A landscape with many peaks, sampled at points; each row gives a point and its height.
A climber steps from a point to the highest of its 2 nearest points, and stops where none of them is higher. Distance is the straight distance between rows; heights are no part of it.
(153): -9 0 8 16 9 6 5 0 -10 19 -16 12 6 14 -1 1 15 14 -21 8 -9 -6 2 -1 -2 1 -21 1 -9 -19  height 580
(611): 6 -24 -4 -1 21 -13 -18 -35 8 3 4 -25 -4 -29 5 -5 -18 2 13 -2 27 6 -27 -19 -11 -12 4 12 -11 2  height 658
(734): 14 -21 -2 2 6 -17 -17 -37 14 2 -20 -16 -1 -10 12 -1 6 8 14 -2 31 3 -10 4 -1 -5 -8 7 -12 3  height 557
(219): -5 6 -7 11 5 7 10 12 8 -22 12 12 2 -2 11 3 -5 -32 11 -9 -22 7 -15 -5 3 -10 5 6 -3 -6  height 548
(769): 13 9 0 -9 -1 15 -16 -12 -20 12 11 12 -1 -7 -8 -12 -19 -2 -6 10 -6 24 -9 4 -2 3 4 5 -3 2  height 616
(549): -14 11 -6 -5 -5 5 0 -17 3 10 -7 5 -1 -18 -6 -4 -23 10 14 7 29 6 7 17 -1 5 19 -8 18 23  height 410
(430): -3 -12 -10 3 12 5 -9 -22 -2 -19 -26 -6 -17 -24 -1 -7 -7 -2 8 9 50 -10 -8 -7 0 7 4 -2 3 15  height 479
(427): 8 -4 -5 3 25 -7 -35 1 3 17 32 -22 -3 -23 21 -6 -24 10 0 15 22 2 -2 -32 -8 12 -6 -5 17 6  height 670
(37): -14 16 -7 14 25 0 3 -3 -6 -11 1 15 9 16 21 5 21 -38 -4 -13 -7 8 1 -10 -5 -11 6 12 -16 3  height 478
(539): -16 18 -2 11 6 1 20 12 -37 0 15 6 -2 24 -16 -2 25 16 -12 -21 -3 -12 14 -13 -3 1 3 -3 -9 7  height 756
(31): -11 4 -3 0 -21 25 2 -1 12 -9 4 6 -9 17 -4 18 29 4 -14 -16 -30 8 24 -2 4 -8 19 -16 -7 1  height 738
(321): 8 -34 -7 23 2 -9 -22 -9 25 -14 -8 0 -14 1 -13 -16 -4 0 6 1 8 8 -8 5 -7 -8 0 12 20 9  height 233
(85): 2 -13 4 15 -5 21 -2 -1 10 3 11 7 4 -13 1 -9 -5 -1 8 10 -4 13 11 -11 -7 12 7 -23 9 -7  height 674
(488): 0 21 7 7 8 -24 19 12 -15 -19 -12 10 -13 22 11 -15 -1 -15 0 -18 -11 -3 -13 -5 4 -15 9 17 -5 -5  height 60
(776): -2 -12 0 11 -2 7 -20 -5 22 18 29 -5 -2 -12 3 -5 -15 12 -4 16 15 17 -1 -13 1 8 9 -8 24 9  height 795
(171): 3 -12 -15 25 19 -40 -11 -4 18 9 -4 -26 1 -27 -10 -13 -11 -12 22 16 -1 -7 -12 11 8 -7 -18 11 -3 -15  height 322
(699): -21 12 1 -17 -7 4 9 22 -9 10 12 3 23 -6 2 13 3 12 -7 7 -7 -5 -5 -4 7 -3 -8 -7 -2 14  height 413
(396): -6 -24 -5 9 27 -17 -32 -6 11 15 22 -25 -16 -17 18 -4 -5 9 2 -1 30 2 -22 -27 -22 -2 -6 17 3 0  height 805
(768): 11 10 5 14 -26 -9 20 17 24 -14 -22 2 -17 28 -1 21 8 6 14 -5 -8 -18 -17 18 -1 -3 11 -6 3 1  height 86
(810): -2 -1 18 4 11 17 4 -15 8 4 1 4 -8 11 4 -15 -1 -20 -10 -5 -19 21 -2 0 -17 -2 -6 9 14 -23  height 789
(174): -12 5 1 -14 -19 -1 17 8 1 -3 1 6 6 -16 -13 4 -5 14 8 11 10 -1 -7 7 7 -2 3 -6 18 26  height 436
(681): 1 -2 3 0 -14 17 14 -8 15 -3 -3 11 -16 22 -5 0 10 2 -9 -14 -17 5 3 15 -9 -12 10 2 6 -5  height 683
(308): 8 -21 -2 9 1 -10 -21 11 6 -11 -9 0 -10 -5 -20 -11 -24 -8 1 -10 8 11 -27 17 6 -13 -6 26 6 -2  height 270
(141): -16 0 -31 3 5 -3 -15 -4 0 8 -4 -6 5 -14 14 17 16 24 8 4 25 -13 30 9 2 10 14 -28 4 22  height 486
(663): 23 -17 -5 23 6 7 -16 -18 30 -7 -1 -8 -23 6 -6 -5 2 -13 12 4 9 -2 -11 10 5 14 -18 4 4 -3  height 199
(668): -2 12 -3 1 22 -21 16 13 15 -11 -6 6 0 13 8 -13 9 -18 -12 -12 -6 -20 -8 16 5 -21 -9 17 -20 -19  height 48
(198): 19 2 19 -25 -4 38 -19 26 -25 11 26 -12 20 -15 7 13 -3 1 -7 21 -9 -2 20 -21 -16 21 -6 -24 0 -13  height 664
(90): 8 -7 6 0 -16 3 -3 -18 19 7 -1 3 -7 38 6 3 13 15 -11 -5 -4 -18 -6 22 3 8 5 -9 -12 -5  height 618
(439): 11 -6 0 -2 12 -18 10 18 -16 -13 -2 2 35 -3 -2 0 -20 -6 11 7 -6 -11 3 -19 -3 -2 -27 23 -12 -16  height 387
(657): -11 20 4 12 -8 -4 25 14 -14 -4 -8 3 -14 44 -19 16 37 19 -11 -15 1 -19 14 -5 -11 12 5 9 -18 2  height 707
(790): -2 6 11 -7 -4 -4 0 16 3 -3 -19 -4 4 7 -13 -13 3 34 -16 -6 -17 7 -5 16 9 0 -7 0 -2 14  height 393
(687): 3 17 -1 -15 -4 29 1 -8 -32 12 0 3 -9 -5 -7 -1 12 5 -11 0 -1 20 11 4 -1 5 2 -11 -4 -1  height 567
(436): 5 -2 -18 -2 -8 22 -15 11 -4 -2 13 -6 -7 -10 -21 -2 1 31 -8 6 -3 6 20 -12 4 -5 14 -23 25 6  height 499
(349): -10 -4 1 9 2 1 15 6 -5 -1 19 13 2 8 4 -1 -6 -26 -7 6 12 -9 -19 -7 16 5 -22 6 -17 -9  height 680
(869): -10 30 22 0 -4 -6 15 7 14 -13 -9 -1 -26 30 14 14 30 -26 -2 -13 -7 0 -21 4 -8 -17 18 9 2 -2  height 44
(789): -20 -4 17 4 -11 11 14 7 -4 11 20 7 -1 9 -8 11 -3 -22 2 -10 7 12 -30 2 -4 9 -9 14 -1 -5  height 827
(382): -6 -8 2 -16 13 23 -9 8 -16 24 13 6 15 -16 19 5 4 2 -1 16 6 6 -4 -6 4 27 -16 6 -6 -6  height 562
(239): -11 6 11 -33 5 21 -5 26 -17 7 17 1 13 -18 10 2 3 -7 -15 -1 -9 -1 31 -17 -4 10 4 -23 -6 -7  height 712
(295): -2 7 -13 -12 18 5 4 11 -5 -8 5 8 23 -18 11 4 -6 -21 9 7 -15 2 -8 -12 2 -6 -10 21 -11 1  height 459
(890): -9 -14 1 14 18 1 -4 2 17 12 -1 -1 12 -2 7 1 4 1 -14 13 -16 -16 -2 -2 7 2 -30 6 13 -17  height 495
(601): -23 6 2 0 10 11 2 24 10 -2 15 25 3 -4 -3 -1 -6 -25 -16 3 -10 9 7 -4 -4 -5 10 4 5 2  height 521
(209): -20 22 1 2 -11 8 10 10 16 10 12 16 3 18 8 21 13 1 -7 -1 2 -5 0 5 11 13 3 -8 -14 7  height 392
(211): -2 -8 0 -18 4 -13 -13 -26 3 -6 -6 -22 11 -34 1 -4 -19 7 9 12 12 3 -18 -8 -10 -10 4 7 13 18  height 573
(552): -1 6 7 9 11 -11 8 8 -6 4 -12 8 -2 44 2 4 37 20 -20 -12 1 -4 -1 -8 0 5 -12 8 -29 -10  height 651
(86): -8 19 0 -8 4 11 11 13 -25 -2 15 21 -1 22 -9 -1 3 -3 -18 -9 8 -7 0 -25 0 -16 4 8 4 -3  height 825
(312): 12 -25 4 -19 1 29 -19 8 -25 16 15 -5 19 -29 15 5 -2 8 -2 25 2 -9 11 -16 -6 11 6 -10 7 -2  height 617
(592): -4 19 33 4 -4 -18 14 7 -4 -12 -3 1 -28 21 16 1 8 -20 6 -23 -14 5 -24 -13 -4 -7 5 19 24 -4  height 51
(840): 7 -14 4 -9 0 4 -6 -5 9 -8 14 -12 25 -28 -2 -1 -16 -11 0 32 -7 0 -5 -15 -4 -9 -4 -5 22 10  height 507
(654): -24 -3 9 -8 -11 21 -10 30 16 2 10 24 -8 1 -6 -2 -5 -10 -25 -8 -8 7 28 -4 3 14 25 -16 2 4  height 559
(95): 20 -2 -3 4 5 -22 2 -7 21 -3 7 -9 -14 6 -3 -5 -7 -9 21 10 -10 -6 -11 2 13 15 -32 25 0 -8  height 153
(227): -9 -14 0 0 -5 19 -17 15 26 10 -9 11 -9 -16 9 -2 10 -12 -17 9 -3 9 35 -4 4 12 10 -25 -2 -12  height 596
(602): 8 4 -8 12 0 -6 -1 -41 17 -7 -14 -17 -25 -14 -5 8 -15 -40 32 9 -18 0 -16 3 12 7 -5 6 7 -11  height 520
(409): 15 -17 -16 -2 28 -21 -22 -15 0 17 4 -12 20 -25 6 -17 -20 6 -1 13 6 -12 0 -10 2 -19 -12 14 11 -17  height 444
(405): -3 5 -14 0 -1 14 3 6 -11 10 4 -2 -16 -3 -10 -2 26 17 -21 4 -15 -2 27 6 8 7 7 -37 3 -8  height 535
(343): -30 14 21 -13 4 12 -6 4 -6 15 9 3 -8 17 9 -3 23 -20 -32 -21 -9 12 27 -15 2 3 16 -11 -5 3  height 804
(728): 4 -19 8 3 -17 -17 5 10 -13 -8 -14 10 4 -14 -8 -7 -23 0 12 -12 -8 8 -19 18 -1 -20 13 21 4 0  height 309
(273): 4 -5 -2 -14 -4 -7 -11 15 -24 8 0 -11 23 -17 -4 -1 -5 33 -1 24 11 -5 -12 -4 5 -11 -10 -10 -3 9  height 389
(186): 6 15 -9 -4 -10 19 -3 -17 23 -7 -23 -8 -1 14 9 31 2 -32 -2 15 23 -4 6 23 -8 14 3 -7 6 -3  height 518
(754): 2 -11 -5 -9 -16 -9 14 18 -23 4 -10 -3 11 18 -32 9 5 36 1 -23 -1 3 10 16 -4 -9 4 15 -2 3  height 367
(84): 0 -18 12 -11 7 9 -4 3 3 7 23 6 -2 -17 -4 -7 -4 -13 -5 13 6 -12 -9 -8 5 25 -26 17 -8 -7  height 570
(46): -1 -7 -7 -4 4 13 -3 -11 12 -4 -31 4 -12 -11 -6 -5 -11 -4 8 1 26 4 -3 21 -9 10 5 15 8 1  height 426
(7): 25 5 0 6 -5 -18 18 4 30 -8 -5 -3 -17 20 4 0 -1 -10 21 1 4 -13 -18 18 3 2 -10 4 -10 -18  height 111
(527): 0 0 5 -15 -18 -11 20 33 -29 -17 -11 8 18 2 -15 7 -12 7 18 -14 0 5 -3 8 -14 -8 10 21 -3 12  height 341
(523): -27 18 0 -5 0 4 9 5 4 -1 14 4 3 24 8 19 34 0 -29 -24 -25 -4 26 -19 5 0 22 -9 -7 8  height 772
(645): 28 -2 -6 9 19 -9 -1 -21 -13 9 -6 -1 18 -19 -2 -15 -24 12 14 18 1 6 -4 -13 -2 -4 -4 8 -16 -16  height 539
(78): 8 5 5 1 -7 12 -3 -29 5 -15 -13 -2 -17 -4 4 -6 -21 -21 9 -7 -21 15 -10 7 -3 -3 -7 6 23 -14  height 656
(380): 23 2 -10 0 -8 -16 9 -21 -29 -5 -6 3 17 -8 -6 -5 -16 8 26 -3 -12 -2 2 1 9 2 -2 3 -21 -1  height 673
(223): -18 19 15 -22 8 17 6 15 -18 -7 15 -3 5 5 17 -8 8 -14 -5 -30 -2 8 25 -19 -9 -5 20 -8 1 6  height 763
(650): 8 14 -3 -9 -10 20 -6 -30 19 -11 -13 5 -10 -3 15 9 -5 -37 -4 -1 -4 12 8 10 8 1 4 -12 -2 -12  height 568
(460): 7 14 -1 -15 -9 5 11 8 -15 -5 17 -11 8 -8 -20 -9 -6 19 8 15 -18 7 11 0 -11 -9 5 -13 20 10  height 465
(390): 0 -6 -14 22 12 -4 -4 -24 7 0 4 -10 -3 -31 1 -5 -15 -24 19 19 3 -4 -12 -4 12 4 -4 0 -2 -1  height 414
(242): 10 20 7 3 -22 -24 27 17 -11 -19 -17 16 -10 20 1 14 6 -5 15 -3 -3 -6 -8 11 3 -10 1 17 -1 2  height 72
(528): 13 1 -1 -2 5 6 -6 18 -20 8 21 22 15 16 -11 -5 -11 1 -16 8 -6 7 -11 -11 -1 -5 -12 19 -2 2  height 711
(268): 2 -5 -20 20 0 -13 -9 -2 5 4 -20 -4 1 14 -4 5 1 34 8 -6 18 -10 19 21 -5 10 10 -15 -1 20  height 526
(771): 17 -16 12 2 -8 -41 5 -18 7 4 -30 -16 10 5 5 -4 -5 20 8 -4 25 -3 0 10 9 -2 -13 -4 -5 -2  height 483
(145): -2 5 -17 -17 -16 11 -4 -10 9 7 -2 -16 -2 -12 0 21 17 7 8 -11 17 0 35 16 7 21 11 -39 -3 12  height 460
(562): -3 -7 -7 4 -13 0 -2 -15 15 5 -11 -19 -8 20 -3 2 24 35 -7 -5 9 -20 10 29 -8 13 6 -31 -1 12  height 569
(883): 9 14 11 -12 -19 -23 29 -2 -27 -8 -12 -4 -10 27 -12 -7 16 23 -5 -29 -17 -5 8 6 7 -13 -8 0 -9 6  height 394
(777): 5 -4 -6 17 -15 -13 12 -17 -3 -16 -7 12 7 -8 3 -1 -11 -3 19 2 -9 -15 0 16 10 -7 7 -14 -7 13  height 879
(229): 3 -13 -10 21 -1 -12 -3 -2 10 -2 3 2 16 -19 1 -10 -10 18 17 7 2 2 0 2 -7 -14 17 -17 11 15  height 692
(256): 9 2 9 -7 -12 -27 7 1 -15 7 -21 -12 10 11 -3 -13 -6 21 -8 -13 -4 9 0 19 17 -9 -10 4 -17 -9  height 427

Where does a climber stop that starts at each point below?
(460) | (86)
(141) | (343)
(145) | (343)

Call two points neighbours if one is among the 2 nearest of the other. Go from one point of each pair to the other, from neighbour to neighbour, staying as high as possible. Name the lowest point that can't be avoided.
(810) and (343) | (681)
(86) and (343) | (890)
(396) and (776) | (427)
(219) and (396) | (601)
(343) and (789) | (382)
(777) and (776) | (85)
